Points on a hilly landscape, in no order, each with its height.
A climber steps from a point to the highest of its 2 nearest points, and stops where none of them is higher. Distance is the straight distance between rows; heights are no part of it.
z602 (h 18.8): [157 211 110 120 161 135 139 110 104 126 121 120 110 130 158 135 110 133
  51 151 141 104 132 179 124 116 108 129 160  60]
z819 (h 21.1): [ 91 194 180 156  84 120 137 178 161 167 141 118  93 107 188 193  38 122
 164 132 105 111 107 159 116 116 121 143  97 125]
z648 (h 33.8): [132 139  81 101 188 130 106  81 136 118 107  67 160  95 109 143 202 122
 133 139 131 131 141  75 138 173 127 149 133 184]
z670 (h 27.3): [168 106 140 149 161 150 128  95 120 142 110  99 109 141 126 113 135 105
  77 161 121 141 123 102  96 120 111 111 169 173]
z423 (h 61.8): [138  89 118 112 168 127 105 102 136 132 107 112 147 125 103 108 196 120
 155 116 112 112 116 108 141 137 134 118 139 134]
z255 (h 47.9): [103 127  90 132 124 100 147  96 165 107 111  96 156 129 118 152 214 141
 156 131 129 128 112  41 142 116 175 156 146 174]
z551 (h 11.7): [ 89 162 122 113 148 113 133 140 146 143 142 156 158 117 152 161 135 160
 147  85 131  98  98 152 159 128 141 138 101  49]
z868 (h 31.6): [177  69 155 162 123 148 133 100 105 135  94 103 104 150 106  81 156  81
  85 141 116 152 154  96 105 118 101 120 160 199]
z323 (h 25.4): [107 228 161 152  87 126 138 166 136 154 141 109  89  90 182 182  31 118
 117 157 126 107 120 159  90 119 111 150 120 118]
z6 (h 36.5): [ 82 116 100  77 157 106  77 147 100 127 105 107 156 104  85 116 128 145
 164 113 145 116 170 136 159 200 135 105  92 116]
z480 (h 46.3): [ 56  91 138  97  70 106 108 142 127 100 109 131 130 125  91 138 144 117
 181 104 154 139 167  82 157 142 168 107  83 175]
z802 (h 17.9): [102 153 182 156 101 131 141 152 172 175 149 147  92 132 187 168  66 133
 155 136  98 119  89 153 114  83 114 141 114 105]
z204 (h 11.8): [153 148  43 116 153 140 143  92 165 122 150 116 167 148 122 165 180 165
 108 129 148 137  70  79 119 105 152 180 171 139]
z74 (h 14.1): [ 71 119 110  84 147 107 112 149 133 146 126 178 152 142 115 158 119 170
 155  76 125 130 108 166 177 143 153 127  78  53]
z973 (h 14.3): [153 154  76 116 157 144 145 103 150 141 157 122 157 144 133 162 154 162
 105 144 144 115  74 119 112  80 145 150 178 130]
z485 (h 11.4): [153 185 109 111  89 122 133 155 109  84 133 182 104 136 132 117  95 134
  74 100 152 134 133 201 144 118 132 134 122  26]
z659 (h 66.9): [128 118 161 156  34 139 129 149  86  77 145 153  89 103 115 100  74  86
 124 152 130 142 186 125 118 151 110 114 102 163]
z16 (h 38.6): [124 196 145 130 169 148 129 127 121 153 148  86 123 103 185 168  79 120
 120 163 135 107 139 141  96 154 105 127 136 151]
z470 (h 31.2): [166  60 187 162 129 148 121 126 102 169  85 106 107 169 114  77 107  78
 166 112  88 144 120 133 124 129  68 119 131 153]
z717 (h 53.3): [108 143 105 125 143 128 146  87 152 130 137 101 157 135 136 177 187 137
 149 135 150 125  96  50 122 110 154 149 153 189]
z871 (h 45.9): [ 68  84 173  90 148 136 107 169  77 157  90 170 131 139 119 100  83 151
 165  89 123 125 163 188 146 175 134 104  88  83]
z624 (h 55.7): [151  98 188 146 131 140 113 170  82 147  99 115 106 124 126  72  57  90
 165 128  98 135 180 168 119 195  73  97 110 127]
z410 (h 23.5): [161 195  92 104 165 120 119 122 111 109 115 112 129 101 130 125 137 133
  63 158 144 113 148 152 131 146 102 141 151  93]
z352 (h 45.8): [111  96 178 153 168 141 117 116 136 188 113  96 116 152 150 125 118 107
 188 121 100 119  96 102 111 118 113 113 139 150]
z756 (h 54.4): [107 143 130 108 149 117 117 153 111 127 117 150 135 117 140 112 107 136
 130 112 132  97 157 174 146 166 135  95 115  65]
z331 (h 36.6): [178  69 136 132 148 136  98 120  94 107  95 117 124 116  79  65 171  94
 100 126 111 136 167 130 125 159 106 109 130 155]
z429 (h 60.0): [152 127 170 149  85 132 126 144 111 115 131 133  83 107 138  92  77  91
 119 159 116 130 168 148 106 150  99 115 112 140]
z850 (h 32.4): [191 116  95 127 155 132 103 122 101  99 103 114 109 117 100  83 162 114
  54 156 119 132 169 147 126 147  93 119 141 118]
z428 (h 35.5): [145  61 195 174 116 141 128 128 134 188 100 124  93 173 144 103  92  89
 185 122  87 152  95 141 117  98  80 121 141 127]
z504 (h 41.2): [113 119 115 129 152 105 137  91 140 114  88  62 150 120 105 158 225 119
 150 135 136 141 148  42 135 150 162 145 137 195]
z7 (h 9.5): [126 195 108 114 138 116 135 135 144 127 134 149 136 123 147 158 123 150
 115  87 150 112  92 166 164 114 143 153 122  26]
z309 (h 63.6): [152  92 122 162  40 134 161 141 163 106 155 188 112 147 134 105 133 140
 103 113 116 143 117 139 134  64 135 142 139 136]
z498 (h 82.0): [139 114  82 140  85 107 150 123 175 108 123 136 140 143 121 122 179 153
 118 126 128 132 101  88 140  85 153 148 151 147]
z491 (h 47.5): [135 158 103 131 139 126 169  87 142 116 131  87 154 132 135 191 180 125
 104 160 161 138 114  50  95 118 161 131 173 201]
z345 (h 23.1): [101 186  74  80 175 118  97 127 146 116 160  83 194  83 125 166 179 146
 179 115 159 112 120  91 165 183 146 177  98 141]
z462 (h 57.1): [121 167 136 110 229 163 126 104  99 165 154  89 171 135 173 165 146 134
 122 143 155 107 118 142  99 156 131 129 148 121]
z848 (h 17.1): [150 176 113 125 144 157 161 111 146 145 186 125 154 142 160 185 118 147
  99 144 153 113  63 107  82  83 141 132 178 138]
z597 (h 56.1): [121  87 195 150 108 133 139 157 114 153 123 171  94 137 152 104  61 121
 148 115  91 142 131 200 133 138 106 113  95  69]
z337 (h 24.1): [165 102 134 156  78 136 130 131 127  89 132 138  96 123 121  88 148 112
  93 154 125 143 159 121 126 109 118 120 148 164]
z767 (h 67.2): [134 124 155 138 150 147 133 115 144 157 128 142 109 135 152 105 113 130
 116 144 100 121 113 145 102  90 104 119 142 117]
z129 (h 46.1): [167  89 178 143 178 145 105 145  80 154  82 115 121 136 116  53 105 103
 134 109  88 119 162 169 120 178  83 109 129 110]
z354 (h 74.0): [139  95  73 135  78  91 130 126 156  80 118 109 132 128  92 103 185 142
 110 125 137 145 138  83 154 143 159 132 139 166]
z653 (h 74.7): [128 105 128 134 112 135 130 114 163 133 126 148 120 131 132 120 151 145
 123 123 114 116  97 104 116  76 139 124 138 139]
z742 (h 15.4): [103 135 162 155 138 145 147 116 171 183 157 146 116 153 176 167 101 140
 156 137 106 126  62 123  98  72 127 121 132 122]
z322 (h 47.4): [142 186 137 117 213 151 127 111  94 146 130  96 135 115 163 148 105 123
  88 162 143 102 154 156  95 160 109 128 151 116]
z317 (h 60.5): [137  81 126 172  21 118 185 121 168 101 140 167 115 155 147 117 150 150
 116 112 129 145 119 103 138  60 162 148 141 166]
z307 (h 53.2): [121 129 129 118 211 159 133  80 126 172 166 117 169 155 153 162 153 136
 141 138 127 112  77 122 100 112 137 113 158 134]
z481 (h 31.3): [102 226 145 119 119 132 134 155 138 139 152 109 123  77 171 169  83 125
 137 136 134  82 133 136 101 129 119 143 116 136]
z886 (h 74.1): [116 118 118 114  61 121 123 149 100  92 151 205 117 125 111 128  94 133
 105 111 132 149 147 186 140 105 128 126  94  92]
z721 (h 16.7): [ 74 130  74  86 133  99 101 146 149 122 138 147 166 114  86 145 130 161
 159 100 136 128 112 117 170 141 156 133  83  95]
z370 (h 26.5): [192 112  72 145  83 129 144 121 131  87 127 133 113 140 118  94 172 142
  49 157 130 158 149 121 125 101 115 144 170 157]
z958 (h 25.9): [121 183  65  98 181 129 118 110 153 123 156  91 187 107 132 168 191 148
 170 125 152 125  97  87 134 148 141 198 124 146]
z766 (h 53.8): [ 90  89 161 151  42  88 171 140 156  96 125 142 124 136 116 138 146 127
 161 110 151 145 155  76 155 103 180 120 101 177]
z763 (h 5.9): [134 145  85 116  76 106 137 169 151  96 146 174 136 117  97 143 117 162
 107  97 156 145 106 137 154 102 156 161 106  86]
z632 (h 54.2): [130  91 163 123 189 144 106 108 120 166 106 107 137 129 128  96 156 121
 170 106  95  92 115 116 126 135 119 108 127 127]
z546 (h 82.3): [ 76 104 128 106  52 128 109 146  85  92 129 197 108 107  97 124  82 141
 135 115 127 158 181 166 135 117 122 123  79 138]
z218 (h 14.7): [119 169 140 143 159 144 152 115 152 167 189 119 144 152 176 192 103 131
 144 144 140 119  60 111  82  94 133 122 151 147]
z456 (h 29.2): [198 121  73 128 145 142 123 117 114 109 119 128 110 129 118  94 164 133
  30 176 130 137 142 135 108 108 103 126 176 132]
z610 (h 52.7): [136 123 191 153 101 126 114 169 120 150 108 114  83 115 151 111  55  98
 163 152 105 123 157 162 108 157  91 117 113 129]
z149 (h 20.1): [171 160 119 146 159 158 159 104 137 145 169 121 137 154 150 155  96 127
  64 169 145 124  76 119  82  89 123 107 184 137]
z36 (h 68.1): [125  86  89 113 122 111 113 117 154  97 120 122 149 124  87 113 185 134
 153 117 130 130 123  90 164 150 154 117 124 139]
z465 (h 50.5): [ 84  80 186 123 118 135 119 152  82 146 116 184 108 148 128  99  58 133
 169  91  99 149 165 203 143 162 136 101  81  78]
z141 (h 57.2): [122  91 156 179  19  95 196 128 152  95 144 139 108 149 136 119 136 129
 135 136 142 148 163  93 140  81 167 140 127 181]
z475 (h 40.3): [175  73 145 119 178 136  95 126  78 135  82 114 139 129  83  59 153 103
 119 110 101 120 158 157 130 170  96  90 131 120]
z8 (h 27.7): [176  51 181 177 106 146 145 103 102 136  92 102 116 168  98  73 141  73
 140 119 103 157 135 104 131 113  90 123 143 185]
z517 (h 29.3): [132 134  59  98 205 136 113  87 146 123 136  83 187 118 109 150 207 135
 136 145 134 135 101  85 134 150 142 172 138 147]
z962 (h 73.9): [ 95  91 163 135  49 134 122 143  89  94 133 171  97 114 100 120  69 111
 155 120 130 151 180 140 129 134 129 105  80 168]
z854 (h 41.3): [ 76  99 150  84 165 121  87 164  91 156  93 138 145 115 108 113 111 147
 183  93 123 108 164 156 149 190 143  98  97  96]
z657 (h 61.3): [129  93 183 155 132 137 136 131 146 161 140 171  93 145 154  96  98 133
 131 121  94 132 107 174 119  97 106 117 119  71]
z75 (h 68.5): [152 123 113 144  37 128 145 156 120  78 164 186 112 121 115 117 102 131
  96 126 133 143 142 160 132 100 131 132 126 119]
z906 (h 50.2): [ 58 111 128 123  39  82 146 149 144  81 115 133 131 124  91 151 141 122
 160 113 173 154 171  68 160 129 186 129  91 193]
z489 (h 27.6): [144 163  91  98 171 103  99 129 112 106 116 111 139  96 112 112 149 137
 103 141 141 117 159 147 150 177 115 126 122  87]
z364 (h 39.9): [110  76 193 167 127 132 134 128 155 197 111 104  95 173 157 155 100 101
 207 118  91 147  81 110 119  86 103 107 131 146]
z21 (h 23.4): [166 142 112 127 163 150 147  96 130 137 140 108 126 130 139 145 131 124
  66 169 142 126 111 105  87 112 127 105 175 165]
z316 (h 8.2): [139 152  78 111  94 101 123 164 123  84 146 179 117 138  91 126 105 154
  89  87 165 162 107 170 164 117 158 156 109  36]
z846 (h 60.4): [128 131 143 125 156 124 118 132 127 131 124 135 114 118 138  94 122 128
 120 139 119 105 145 153 121 135 109 109 123  94]
z444 (h 20.0): [ 84 162  66  78 165 102  94 137 139 108 143 103 182  89  91 150 144 148
 179 112 154 123 123  89 176 187 153 148  86 110]
z683 (h 59.2): [112 132 125 126 170 150 129  82 138 152 145 100 150 145 149 167 170 122
 154 132 128 114  91  80 105 107 147 117 153 172]
z409 (h 31.8): [108 148  71  84 162  88  86 147 111  87 124 116 146 103  63 109 128 142
 117 124 145 130 149 133 167 191 130 126  96  94]
z290 (h 14.6): [153 195 134 127 116 131 130 146 115 104 129 148  98 127 153 106  97 114
  67 138 135 107 151 194 125 122 112 127 131  59]

Where does a climber stop that starts at each point below?
z551: z683
z742: z462
z141: z546
z610: z546
z370: z624
z958: z683
z6: z767
z428: z498
z290: z767

Call two points neighbours if one is among the 2 nearest of the other. Go from one point of each pair to the other, from neighbour to neighbour, staying as high as possible. Name the lowest point that can't be avoided.
z546, z624: z610
z683, z462: z307
z498, z868: z8
z767, z462: z218
